Points on a hilly landscape, in no order, each with its height.
A ball rolls from a point to the lowest of its 2 nearest points, and stops where none of them is lower. Distance is the straight distance between rows; heights are no part of it.
(801): [  4  24 -11   0  -7   4   0   9  15 -22   2  12   7 -26 -24  -6 -18  -1
  -5 -23]  (h 5.72)
(870): [ 14  19  -8   1  -8  10  -6 -11  -1  22  10   1   5   9  -5  13  15   1
  -4  21]  (h 2.72)
(95): [ 15  17   0 -19  -5 -20  14  -3   6 -11 -25  -8  12 -17  11  13  -3  -6
   1 -17]  (h 4.39)
(112): [ 26  -5 -17 -13  -2   0  32  -5 -11   9  -5  19  19  10   8  10  11 -16
  -2   0]  (h 3.21)
(929): [ 13 -12  -9  -7   3   9  30  -4 -10   4  -2  19   2  33   3   5   1 -16
 -12  11]  (h 2.88)
(900): [ -8 -17   0   8   5  11  20  -1   5   0  -7  -5   0   1   9  11   4  -9
  10   4]  (h 4.77)
(276): [  5  17 -17  -7   8  -4  15  12  25   2  22  18  14 -22 -18   9  -1 -12
  -2 -13]  (h 5.24)
(374): [  7  -3 -10  16   9  18   6  11  -4   8   0 -11  -1 -21 -17 -15  -5   6
  20   0]  (h 7.36)
(439): [ -8  -6   3   6  -3  -1   1  -5   8   5 -10 -19   1 -18  11  19  10  -8
  16   2]  (h 5.05)
(468): [ -5  19  17  -2 -21   7 -38   3  -8  -9  11  -5  17 -17   5  11  23  14
   5   2]  (h 3.56)
(80): [  0  -5  -1   7  10  22  15  12   0  -1   8  -9  11 -18   2  16  15  -2
  18  17]  (h 4.46)
(729): [ 16  52  -7   0 -27  13 -12   2   7   9   1   4  -3  -3 -33 -11   2   5
   3 -17]  (h 5.46)
(103): [ 14 -13  10 -19   6 -11  13  -5 -20   9 -16   6  -3  33  26 -13   3  16
   6  11]  (h 1.60)
(329): [  0  -5  14  -2 -13  11  12  -1 -11  -6  -5   3  -8  37  18  26  20 -14
  -2  15]  (h 5.76)
(105): [  0  14  -6  10 -17   1 -37 -11   3  -5  12   5  -8  -4  -8  10 -13   8
 -18   3]  (h 6.48)
(330): [  8 -20   8 -14  18  -9  20   3 -18  -9 -11  -4  -7  31  21  -4  -5  -1
  -7  13]  (h 1.12)
(219): [-21  -9  31   4 -17   3 -10  -7  -3   2 -14 -17 -18  20  21  16  19   1
  12  17]  (h 6.06)
(36): [ -4 -28 -11 -14   6 -18  13   0  -8  -2  -2  22   9  20  14 -19  -2 -18
  -6 -17]  (h 2.09)
(946): [-12 -12  14  14  31  28  18  25  -1 -12  17  -9   5   9  -9  -4   3   4
   2  14]  (h 3.73)
(724): [-21 -10  19   3  25  13  -3  11  -1  -6  19  -9   7  13   2  -4  11   9
   2  19]  (h 4.04)
(649): [-11 -11 -21  11   4 -12   3  -6  25   0   9  11 -14  -7  -8  11 -16 -22
 -16  -8]  (h 8.29)
(935): [  7  13  -8   4  -1  20 -12  12 -15  15  28  10   3  -1 -21 -26  22   8
  12  -6]  (h 1.26)
(411): [  6 -12 -13   7  10  -5  23   2  11   3 -16  -5   6 -33  -9 -10 -22  -1
   7  -6]  (h 7.84)
(887): [  2  -3   0   3   6  28  13   8 -10   5  22  22   9  30 -17 -21   5   8
 -10  16]  (h 2.16)
(536): [-28 -11   5  14  -1   2 -20  -6  17  11   8 -10 -16  15   3   5   9  -7
   2  -2]  (h 3.67)
(321): [  2  12  -4   5 -18   2 -15   4   1   3  -2  16  13  -7 -20 -30 -14   6
  -4 -21]  (h 4.53)
(730): [-28 -11  18   1  12   3 -28  -1  -1  -4  23   1   1  15  10  -5   9  16
  -2  12]  (h 4.21)
(261): [  4 -13   2 -16  -9  -5  -1  -1 -22 -14   2  12  -1  28  28  16  17 -12
  -7  10]  (h 5.62)
(610): [  6 -13 -17  -3   5 -17  25   0  13  -6 -10  16   3 -22  -6  -2 -25 -14
 -12 -13]  (h 8.04)
(931): [-13   3  11  12 -20   2 -23 -13   4   7 -11 -20 -18   0   8  24  10  -1
   8  20]  (h 6.26)
(951): [ -8  -1  17  -5 -20  -4 -26  -7 -12 -12  -7  -5  15 -11  20  15  16   5
   5  -1]  (h 4.25)
(722): [ 29   5  -8 -21  -5 -17  20  -4 -13   2 -18   2  20  -4  16  10   8 -10
   2  -8]  (h 3.69)
(143): [  0 -18  -5 -17  11 -11  11   6 -13 -16  11  12  11  12  24  18  18 -21
  -5   6]  (h 5.44)
(717): [ 16  -6   2 -17 -10 -17   3 -14 -16  22 -18  16   8  20  14 -20  -1  14
   5  -5]  (h 2.08)
(532): [  2   0   3  -3  17 -18 -10  -6  -1   1  -9 -20  12 -23   6  -2 -11  13
   0  11]  (h 2.87)
(67): [ 24   2 -14 -23  -3 -24  32   6   5 -19 -13   9   2 -22  17  23 -10 -17
  -4 -18]  (h 5.08)
(550): [-11   3 -12  -1  10   0   2  23  25  -6  35  16   2 -35 -16   2  -4  -7
   9 -27]  (h 4.79)
(28): [ 18  36  -5   4 -18  12 -15   0  -4  -4  -5  -6   1 -16 -24 -11 -10  14
   0 -11]  (h 5.25)
(402): [-10 -15 -11  13  18  13   5  22  14 -10  33   2 -14 -39  -9   4  -5  -4
  16  -9]  (h 4.40)
(48): [  2 -15   0  14  -3  18  13  -6  -7   8 -18  -1  -2   9 -12 -25 -21  10
   0  10]  (h 3.72)
(848): [ -9  -4  -1   6  14  27   4  19  -9   9  30  11   8  16 -18 -29  20   3
  10   2]  (h 1.74)
(388): [-13  -7  33   0 -10   6  -5  -1 -12 -14  -4  -4 -12  30  15  23  15   1
  -3  29]  (h 5.90)
(656): [  3  28   4   5 -10   0 -14   2  10  -5 -18 -22   1 -27 -17 -13 -11  14
  10 -21]  (h 4.66)
(448): [ 15  33  -8  -2 -27   4  -4   0   5  11  -8  23  12   3 -27 -23 -13   1
  -8 -15]  (h 4.99)
(131): [ -9 -14  31   1   5 -15   1   3 -11 -21 -14 -14 -33  30  23  12  -6   4
 -17  23]  (h 3.01)
(478): [-16  -5  15  -3  18 -13  -9  -8   9  27   4 -12 -10  21   8  -9   5  14
   9  17]  (h 2.20)
(155): [-17 -10  36  -4  19  -9   3   1   1   5  -2 -13 -11  31  16   1   7  13
   2  18]  (h 2.63)
(176): [ -3  21  10  -4   7 -18 -22  -3  12   4 -12 -30   5 -28  -5 -11  -9  20
   7  -6]  (h 3.90)
(191): [-22 -31  10   1   8 -11  -8 -10  -3  -1  -9   3  -5  11  11 -31 -17  15
  -8  -3]  (h 1.16)
(897): [-14  -3  -3  17 -10  26 -11   0   9   3  13   0  -5   5  -2  13  14  -8
  12  -5]  (h 3.41)
(595): [ -8 -27   4  -3   1 -16   6   3 -13 -22 -21 -17 -32  20  33  -3  -5  -2
 -10   5]  (h 2.60)
(202): [  2 -15   4  -4  12  12  20   1  -9  -1   8  25   9  36  -5 -12  -7   1
 -21  16]  (h 2.55)
(873): [  2  -5  -3   7 -20   1  -4 -10  -3  16 -16  13   4   5  -9 -30 -19   6
  -3  -9]  (h 4.10)
(703): [ 11  23   0  -4 -19  -3 -20 -13   1  18   4   7   7   6  -3   2   5  15
  -4   0]  (h 2.10)
(517): [  5  37 -13   3 -17  -2 -25  -8  18   1  16  12  -5   2 -23  13  -6  -8
 -21  -7]  (h 6.21)
(108): [-23 -17   8  -5   6 -17 -21 -11   2   0  10   1  -5  14  19   4   6  -2
  -7   2]  (h 3.93)
(113): [ 11  15   4 -11 -27 -12 -10 -18   1  27 -13  12   6  17   4  -7   6   7
   3 -18]  (h 1.35)
(526): [ 16  14 -12 -10  -7 -13  21  -2  13  -8  -2   9   3 -21   3  39  -2 -19
  -4  -5]  (h 5.52)
(813): [  8  22 -13   4   2  15 -13  16  -5  -1  33   7   4 -16 -21  -4  22  -1
   7 -12]  (h 1.89)
(593): [  2  -2   7 -17  19 -29   3  -2  -2  10 -12 -17  23 -17  16  -3   7   5
  10  -1]  (h 1.71)
(322): [  1  -8  -7   6 -18   1   0  -9   1 -10 -16   4   5 -13   4   7  -7  -4
  -4 -20]  (h 4.98)
(894): [  5   6  -9   3  -4   7  -3   3   2  -6   1   5  17 -21 -10  -2  -7   3
  -2 -14]  (h 5.36)
(608): [  8  32  -8 -26  10 -10  29   7  30  -9   7   9  17 -24 -10  15  -5  -9
   1 -13]  (h 5.73)
(247): [ -5 -18   5  -1 -18  -1  -9 -10 -13 -13 -16  -3   3   1  23  11   6  -4
   1  -9]  (h 4.67)
(871): [-11 -17   7  -4  14 -29  -7 -15   4  19 -13  -6 -17  13  13 -22 -12  15
  -2   6]  (h 1.72)
(313): [  4  28 -15  -5 -10 -14  -3  -9  24  13   8   9   0   2 -13  18   1 -19
 -13 -13]  (h 5.98)
(16): [ -1  13  -3   9  -8  -4 -11  -9  14  22  -6 -18  -5  -8  -1  16   7  -5
   9   1]  (h 5.37)
(692): [  1  -8  31   4  14   8  24   4  -6   2 -14 -16  -7  30   7   6   0   8
  -2  19]  (h 3.04)
(879): [ 11 -13   1 -24  11 -32   4   1 -14   8 -13 -11   5   7  31  -7   9  -1
   8  -1]  (h 2.69)
(567): [ 10   1  -8  12   8   0   4   8   0   2 -17 -13   6 -34 -22 -29 -26   9
   8  -4]  (h 7.60)
(43): [  9 -26   1  -5  10 -10  17  -7 -19  -9 -27 -10  -5   6  18  -8 -14   2
  -5   9]  (h 1.63)
(852): [  6   7 -17  -1  -8  -7  12  -7  16  12   4   9  -2  -1   3  28   6 -25
  -2  -6]  (h 5.79)
(903): [ 15  20  -8  18  -4  20 -10   9  -9   0   4 -17 -13 -32 -21   1   5   5
  21  -6]  (h 7.12)
(506): [  3  13 -10  14  -4  24  -5   2   0  16  17  -6  -6   5 -15   4  14  -1
   9  13]  (h 3.12)
(344): [-11 -17  -6   9  23  20  15  20   9  -8  27   4   5 -19  -4   7   7  -4
  15   2]  (h 4.11)
(106): [ -9 -16  -6  -4  19  -2   2  -1  -2  -8  15  10  12   7   6   7   0  -9
 -14  13]  (h 5.21)
(490): [ -5 -12  -6   0  22   9  18   5   4  11  12   5  13  11  -5  -4   6  -8
   2   9]  (h 5.00)
(109): [ -6 -12  18  14  13  23  20   7  -1  -2  -6  -8  -2  23 -10 -11  -9   8
  -2  11]  (h 3.38)
(323): [-22 -32   2   1   5  -3   4  -4   0  -4  -3  12  -1  20   7 -19  -6  -7
 -10 -13]  (h 1.64)
(952): [ -1  27   0   0 -11  12 -29  11  -4 -10  34   6  16 -16  -8  10  31   4
  -1  -7]  (h 2.68)
(933): [-11 -35  -6   3   0 -13  15  -5  -7 -12 -30 -13 -24  -1  22  -8 -10  -5
 -10 -12]  (h 2.18)
(907): [  4  14  -9  18  -8  15 -40   0 -13 -12  22  -3 -23 -13 -23  -3 -11   9
  -6   1]  (h 6.70)
(833): [ 16  14 -14  20   7  14 -16   6 -16  -5  12  -8 -26 -24 -32  -9 -12   3
   4   4]  (h 6.89)
(75): [ -4   4  17  10 -15  -3 -31 -17  -5   3 -15 -21 -14 -11  11  11  -6  23
   6  26]  (h 6.53)
(659): [ -5  34  -3   1  -8   2 -10   5  16 -26 -12 -11 -11 -27 -28 -18 -25   7
   0 -24]  (h 5.20)
(360): [  6 -15 -21  -1   7 -16  13 -10   3  -3  -8   8  -9   2   1   6 -19 -17
 -19   4]  (h 8.18)

For each start below, name the point where the ball stops.
(903): (935)
(852): (935)
(894): (935)
(730): (113)
(48): (191)
(724): (191)

Call two points neighbours if one is among the 2 nearest of the other. Go from one point of each pair to the other, from neighbour to neighbour, staying as low as possible. Name the highest point that can't be avoided.
(593) / (191): (730)
(330) / (113): (717)
(593) / (113): (879)
